Each row is a point on a landscape with many valleys, with its height.
From any point a ball takes the steepest step (drop divided by distance) to one of its 2 nearest points. It stops when none of these is lower. Distance is the straight distance between rows; heights are no part of it.
<283>: [-21 -14 -27 -12   7 -23  -5 -10  13  -4   7  -6 -25  -6  34 -12 -27 -38
   4  20  24]  h=32.8
<585>: [ -3 -13  10  -3 -13  11 -16   6   1 -18  -7 -28 -21 -12   7  -7 -13  16
 -12 -12   5]  h=41.1
<686>: [ 34  13  -5  23   8  14   7 -15   9  12   4   6  23  30 -39  26  38   6
   4  -2  -5]  h=51.8
<788>: [-19  -6   1  -1  -1  -5 -11 -12  19 -15  24 -13 -13 -14  27 -27 -27 -30
 -23   2   4]  h=35.5
<653>: [ 15   2  29 -18   9 -30 -14  -9  15  16   9  24  -8 -11  17 -25  17  -5
   3  32  19]  h=34.6
<402>: [-11  -2 -20   1  14  -9  13  -6 -27  37 -14  30  16 -16  -9  18   7 -21
 -29  -2  18]  h=51.7
<447>: [-19 -20   8   4 -28  25 -25  13 -12 -23  -1  19  33  -1  24  23  12 -17
 -29 -13   2]  h=52.1
<356>: [ 28   9  28  11   9  12 -25   2  -2   9 -14   7  -8  26   5  -9  45  33
  14  12 -13]  h=26.5
<538>: [ 40   2  -9 -20 -32  15 -25   1   1   2  38 -17  -6  20   7  10  -4 -36
 -11 -14  25]  h=17.5
<185>: [-15 -12 -20 -23  24 -11  -9  -7  -3   3   1 -40 -24  -7  11   6 -52   8
   4  -3  29]  h=19.2
<1067>: [-13 -19  15  17   5  -3  -5  -1  13   2  20 -24   0 -27 -20 -14  -9  23
  33 -35  -8]  h=44.7
<681>: [ -4 -34 -14  -4  24 -16 -22   5  -6   8   7 -36   2  -3 -11  -3 -35  15
  22 -15  22]  h=22.1
<263>: [-31 -13 -24 -16  -1 -34   3   8  17  17  12  10  -2 -28  30   8 -20 -28
  35  23  37]  h=29.8
<665>: [-22 -36 -33  -7 -24 -12  -3   1  19 -36 -11   8  -1 -23  43  -2  -1   4
  -6   4  -5]  h=26.6
<973>: [ -6   8 -33 -49  -3  -4  -4   8   8  -2   8 -35 -30   8  24   9 -51 -10
  12  10  39]  h=13.6
<89>: [  7  -1   1   9  38 -20  -9  -6  -8  24 -10  -8   6  26 -18  20  -6   0
  28  12  18]  h=33.3
<32>: [-27  11  25  25   9  13  14   4  -3  14  15  -2  17  -4 -26 -16 -24 -48
  -9 -10   3]  h=46.1
<546>: [ 23  10 -19 -23 -30  -3  45   2 -17   6  -1   7 -14   2  -9   0   0   5
 -29   7   1]  h=45.6
<849>: [  9  -3 -20 -19  18  -4  17  -2  -7 -34   6   8  -4  21  -9 -25   5  34
  20  21  -6]  h=61.9
<712>: [  0 -25  34   6  20  11 -21   1  13  -5 -23  19  39  -4  -9 -10  15   7
 -11 -11 -30]  h=38.4
<396>: [ -5 -15  49  25   0 -10 -22  17   4   6 -28   7  15   2   9 -10  14  22
  14  -5 -28]  h=41.8
<635>: [ -7  -7  -7  10  29 -24   5 -22   3  16  -9  37  44 -16   1  35   1 -16
 -32  -4  -4]  h=53.5
<371>: [ 12 -15   6  -2  -8 -51 -12  17  -3  38   0  -2  19 -23  -3  18 -20  13
  18 -10   8]  h=25.3
<165>: [ 14  -7 -16  -7  16 -26   5 -14  -2 -11 -16  -8 -45  12   3 -19  11  23
  20  29   3]  h=60.9
<92>: [ -7  -1  -6   7   5  14 -31  -3  -5   2  -5  17 -26   3  12 -24  44  -8
  27  24  22]  h=34.4
<645>: [ -9  -1  -6   6  39  12  14 -26  13  -7 -13  24  36   8  -9  31   5  -3
 -13   0  -9]  h=55.4
<100>: [ -5  16  27  13   8  27 -26   2  -1  -4  -8  10 -25   2   8 -17  42  14
  40   8 -13]  h=30.7
<462>: [ 13  12  27  -4 -30 -13  -6  16 -10  33 -17   7  -6  17  24  26  10  -9
  -1  19  13]  h=7.9
<927>: [ 22  20  25  22  17  16  -2 -34  32  10   7   7  17  15 -14  47  30  -6
  -8 -10  -4]  h=50.2
<951>: [ -5  -9  12 -25 -13  22  16  15  -5 -26  15  24  35 -27  -8 -21   0  25
 -17 -11 -28]  h=58.6
<159>: [  5   5 -20  19  -2   8  28 -20  -6 -16 -16  13 -23   3 -13  -2  28   2
 -20  -2 -16]  h=41.5
<286>: [ 20  15  15  17  -5  -6  -8  -9  17   2   3   6  17   9   3  64  18  29
   9 -13  -7]  h=48.3
<333>: [ 33  -5  21   0 -19 -49   3   3   4  35 -18  -8 -12 -19   5  16  -4  14
  -7  -6  -4]  h=21.4
<497>: [  1   4   8  -2 -24  15 -11   7 -14 -18 -19  26   3  25  27  17  23 -18
 -28  17   6]  h=48.7
<851>: [-26  -8   3  10   1 -35  -3   0   4  23  -5   6 -19 -22  15   5   3 -13
  34  18  28]  h=26.3
<914>: [  6 -24 -55 -26  -7 -26  13  -5   6  -7  21 -12  12  25  26  -5 -38 -20
  10  -5 -11]  h=16.0
<729>: [ 25   1  19  10 -20   0 -29  -5   5  15 -22  -8 -27  17  28  37  29   3
 -19  -2   5]  h=14.7
<1020>: [ -5 -19 -18  16  24 -13  23  -6  24  22  -1 -31  48   6 -46   2 -34  -4
   9  -8  -5]  h=27.3
<444>: [  5  19  -5  17   4  11  -9 -21  19 -28  15 -29 -35  21   5  -3 -10 -16
 -13  -6  -1]  h=9.3
<500>: [ 38  13  10  -2 -17 -20  17   7  -5  16   2  -8 -17  15 -15  12  17  41
  25   8  -3]  h=42.4
<946>: [ 15   7   9  20 -27 -11  10   4  13   4 -18  -8  25  26   5  72  -2   0
   3 -17 -15]  h=46.3
<998>: [-10 -21   3  14  10  -9   2  11   5 -13 -10  23  64   5 -19  -5   3   8
  11  -7 -26]  h=34.5
<145>: [  5   5   1  29 -21   9   0 -10  -5 -17 -18   5 -29  27  12   2  32 -21
  -7  10  -7]  h=45.1
<130>: [ -1  16   8 -21  29  -7   9  11 -23  22  -5  -5 -10  26  -8  13 -17  24
  31  30  28]  h=35.9
<47>: [  7 -11  -3   3  22  -2  22   0  17  11  -5   4  72   9 -48  -8 -13   3
  -3   3 -11]  h=30.3
<273>: [  3 -35  -4  11  25  -1 -13  -3  23  -9  17 -27  35  14 -21 -10 -32  -6
  11 -16   2]  h=24.5
<270>: [ -8 -34 -43  -1 -24 -23   8  -5  18 -34  14  -2   0  13  42 -15 -18 -19
   0   4 -25]  h=21.1
<377>: [ -9 -12  -4 -12 -33  35  -7  10  -2 -36  16   1  28 -19  19  15 -11  10
 -47 -28  -9]  h=54.6
<313>: [ 14  -1  20 -11  26 -19 -10 -10  -4  -2  -6  38  15  22  10 -10  18  -3
 -11  27  -1]  h=38.5
<667>: [ 13   2   3 -37  10 -37  15   1   4  12  -8  19   3 -28  -2  -3  -7  55
   1  21   3]  h=42.9
<996>: [  8  -9   3 -32   1  11   7  12 -10 -26  -4   7   9  -3  -9 -16   2  51
  -6   5  -9]  h=60.4
<282>: [  6  10   4 -10   6  52  -7   7 -24  -5 -29   9   1   5  -8   2  14  29
 -47  -8  -6]  h=30.0
<489>: [-31  18  -2   3   6   1  -4   5 -12 -12 -11 -28 -29  21  21  12 -42 -36
  -5   7  21]  h=13.5
<265>: [  4   8 -44 -36 -37   0  42  16 -22  -4 -12 -11  -9  16   3  -4 -31 -23
 -13  -1  -1]  h=42.7
<38>: [  1   9  36  24  27  26 -25 -29  27 -13  -8 -17 -28 -11  -7  -8  18 -13
  -5 -21 -22]  h=24.2
<284>: [  4   5  27  30   3   3 -20 -35  18   0 -15 -10 -38  -9  16  30  25  -4
 -17 -17  -2]  h=19.5
<178>: [ 27   2  36   4 -52 -26  -1  28  -4  41 -28 -18 -20   6  12  12   4   4
   5  -3  -9]  h=15.7
<460>: [-12   0 -11  -6  38   6  27 -19   3  -5  11  36  33  -3 -20 -10   8 -13
   3   2 -14]  h=57.5
<778>: [-38  15  -4   6 -20  10  12  25 -13 -33  14  -3  -6  -1   0 -41 -20 -33
   5   8   4]  h=32.3
<552>: [  3  30 -30   4 -27  12 -15   0   9 -33  20 -33 -37  26  28   9 -15 -44
  -8  -4   7]  h=7.4
<933>: [ 12   1  10   3  23 -20 -13  -2 -12  24 -19  37  12 -14  -7 -23  32  16
  10  12 -10]  h=42.0
<529>: [-14 -26 -14   9  -5  -5  -9  -9  15  -4  36   1  23  -7  19 -14 -32 -42
 -25 -17  -8]  h=38.1
<629>: [ -6 -18  31  23  -5 -24 -20   7   4  16  -4  -4  -6 -28  -2 -26  18  24
  38  -8 -12]  h=44.8
<1025>: [ 12  -1   6  22  -6   2  -9   2  -9  24   7  24  30  -4 -18  16  32  -3
   0 -13  -2]  h=51.6
<490>: [ -7  -7 -10 -31 -44  21  14  21   6 -17  14   8  17 -43  12   3  -4  30
 -29  -9  -2]  h=56.6
<744>: [-19   4 -37   0  13  30  26 -19 -13 -35  -8  24  -6 -13 -13 -16  21   6
  -7  -6 -20]  h=37.7
<840>: [-23  28  31   6   9  44  -4  18  -9   2   1   2   8 -16 -32 -26 -10 -30
  -9 -13 -13]  h=42.8
<206>: [-21  28 -14 -26  14   9   8   9 -16  -7   1 -15 -30  12   4   0 -33 -14
   7  32  41]  h=0.6
<883>: [ -1  -7 -25 -12  40 -17 -15 -24   0   7  -5   0 -29 -14  -4  -9  16  26
  21  12  16]  h=60.2
<474>: [-30   4   5   0 -12  43  -1  25 -40   0 -36  10   1 -13  -3 -10   4  12
 -37  -7  -2]  h=34.2
<587>: [  4 -15 -14 -14 -21  -6  -2   6   4 -18   7 -18   3  -7  19  27  -8  26
   1 -15  -2]  h=38.9
<260>: [ -1   5   1 -11  14 -26  18 -12   1   0 -22  42   5 -34   3 -10  27  28
  -4  18 -18]  h=45.0
<403>: [  8  -3  27 -18  18 -17 -10  -1   6  33  13   3 -22 -37  -7 -38  10  15
  22  17  19]  h=31.4
<566>: [-12  -8 -18 -14  58 -15   8 -32   6  -9   0  18  -2  -5  -2 -16   0  12
  17   7  -8]  h=59.3
<290>: [  2  -7  21  11  -8  -6   6  -9  24   6  43   6  19 -34 -10  -4  12  10
  19 -27 -16]  h=42.5
<31>: [ 38   7  -6  24 -30 -13   5  10  -4  18 -14 -13  -1  31 -15  37  13  12
  24 -13 -13]  h=44.2
<799>: [ -3  -6  28  11 -17  12  -6  16 -14  16 -19  -8 -24 -16  -4 -31   8  14
 -14  -2  -1]  h=39.6
<922>: [-11  35  -8 -10   8  36  18 -17   7 -25  24   7  -7  -5   3  20  -2  13
 -11  -6  -8]  h=31.3
<250>: [-30  24   9  11 -14   3  17  25 -12 -20  -1 -32 -12  16   4 -17 -53 -40
 -19   3  -2]  h=23.1
<445>: [ 24   1 -35 -14 -27  17 -16  -1  -1 -24  30 -22  -3  39  16  -3 -22 -52
 -18 -16   3]  h=13.7
<280>: [-23 -12 -36   1   0  15   3 -16   5 -51   0  18   4  -1  27   4  12   8
 -10  -2 -20]  h=32.4
<809>: [ -1   8  -7  -1  -5  15  17   6 -30  37  -2  22  -5 -18 -28 -10  25  -6
 -17   7  20]  h=49.5
<895>: [ -8  25 -10  23  38  30  -2 -26  30 -35   3 -41 -20  13 -20 -16 -19 -16
 -17 -17 -23]  h=14.9
<596>: [ 22   0  -4 -22 -30  13   8  14 -24  16   1  14   7 -14 -13  -8  16  18
 -40  -3   8]  h=47.5
<682>: [-13   9   0  -4   6  17  13  -7  10  -7  26 -12  11 -13  -2  37 -12  31
  13 -20   0]  h=35.8
<107>: [ -8  -8  21  29 -11   4   6   3   6  11  14  12  31   5 -11   8   3 -42
  -6  -9  -1]  h=49.2
<624>: [ 36  -6  10 -12 -25  11 -32  10  -4  11  35  -4   4  13   1  12  17   0
  13  -2  26]  h=20.1
<86>: [ 36  10  27  10  -7  14 -34  18  -9  39  20  -3   3  17  -5  -7  40  21
  18   1  13]  h=22.8
<862>: [  1  34   8 -13  14  56  15  -5  -2 -26 -13   5   2  -2 -24   8   0  19
 -32 -12 -23]  h=25.6
<294>: [-23  34  24 -10  11  54 -13  26 -32   2 -24   4 -11  -8 -14 -39  -5  -6
 -19   4 -10]  h=39.1
<838>: [ -8  46   6  -4  36  49  -1 -14  14 -33 -11 -16 -17  -2 -19  -6 -13 -11
 -30 -12 -21]  h=20.3
<616>: [-20   9  19  26  -1  -7  13   1 -10  10  -7  -2 -19   8  -2   1  10 -11
  32  15   6]  h=20.2
<808>: [ -9  10 -37 -16 -45   6  29  29  -9 -26  17 -11  -7   7   8 -30 -30 -35
  -8  15   2]  h=38.8
<55>: [ -3 -29 -17  16 -12 -19  -7  -8  19   6  42  -8  16 -15   7  -1   0 -17
  11 -22  -3]  h=40.2
<1069>: [ 10   0 -22   6  -2 -29  11   2  -8  10   0 -19  -3  36  -4  22 -14 -17
  47   3   5]  h=31.2
<563>: [  0 -20  -6  11   6  -7 -16   4 -18  15 -10  -2 -23  -4  -6 -41  14  -6
   6  11  15]  h=36.7
<915>: [ 12   9  15 -22  -5 -23  15  18  -8  17  -9  -1 -14  -2  -4  -9  -4  44
  25  30  12]  h=39.7
<1005>: [-18  -2 -11  33 -10 -34  40   2  -4   3  -7 -10 -10  16  -5  12  -9 -17
  42   6 -11]  h=27.4
<738>: [  0 -15  12  -6  21 -43  -8   7 -11  53   6  -4   4 -37 -17 -13 -14  17
  21   1  25]  h=28.2

Where does a ball stop that starts at each point below?
<686>: <915>
<1025>: <552>
<260>: <462>
<1067>: <616>
<883>: <206>
<596>: <206>
<585>: <552>
<563>: <552>
<849>: <914>
<145>: <914>
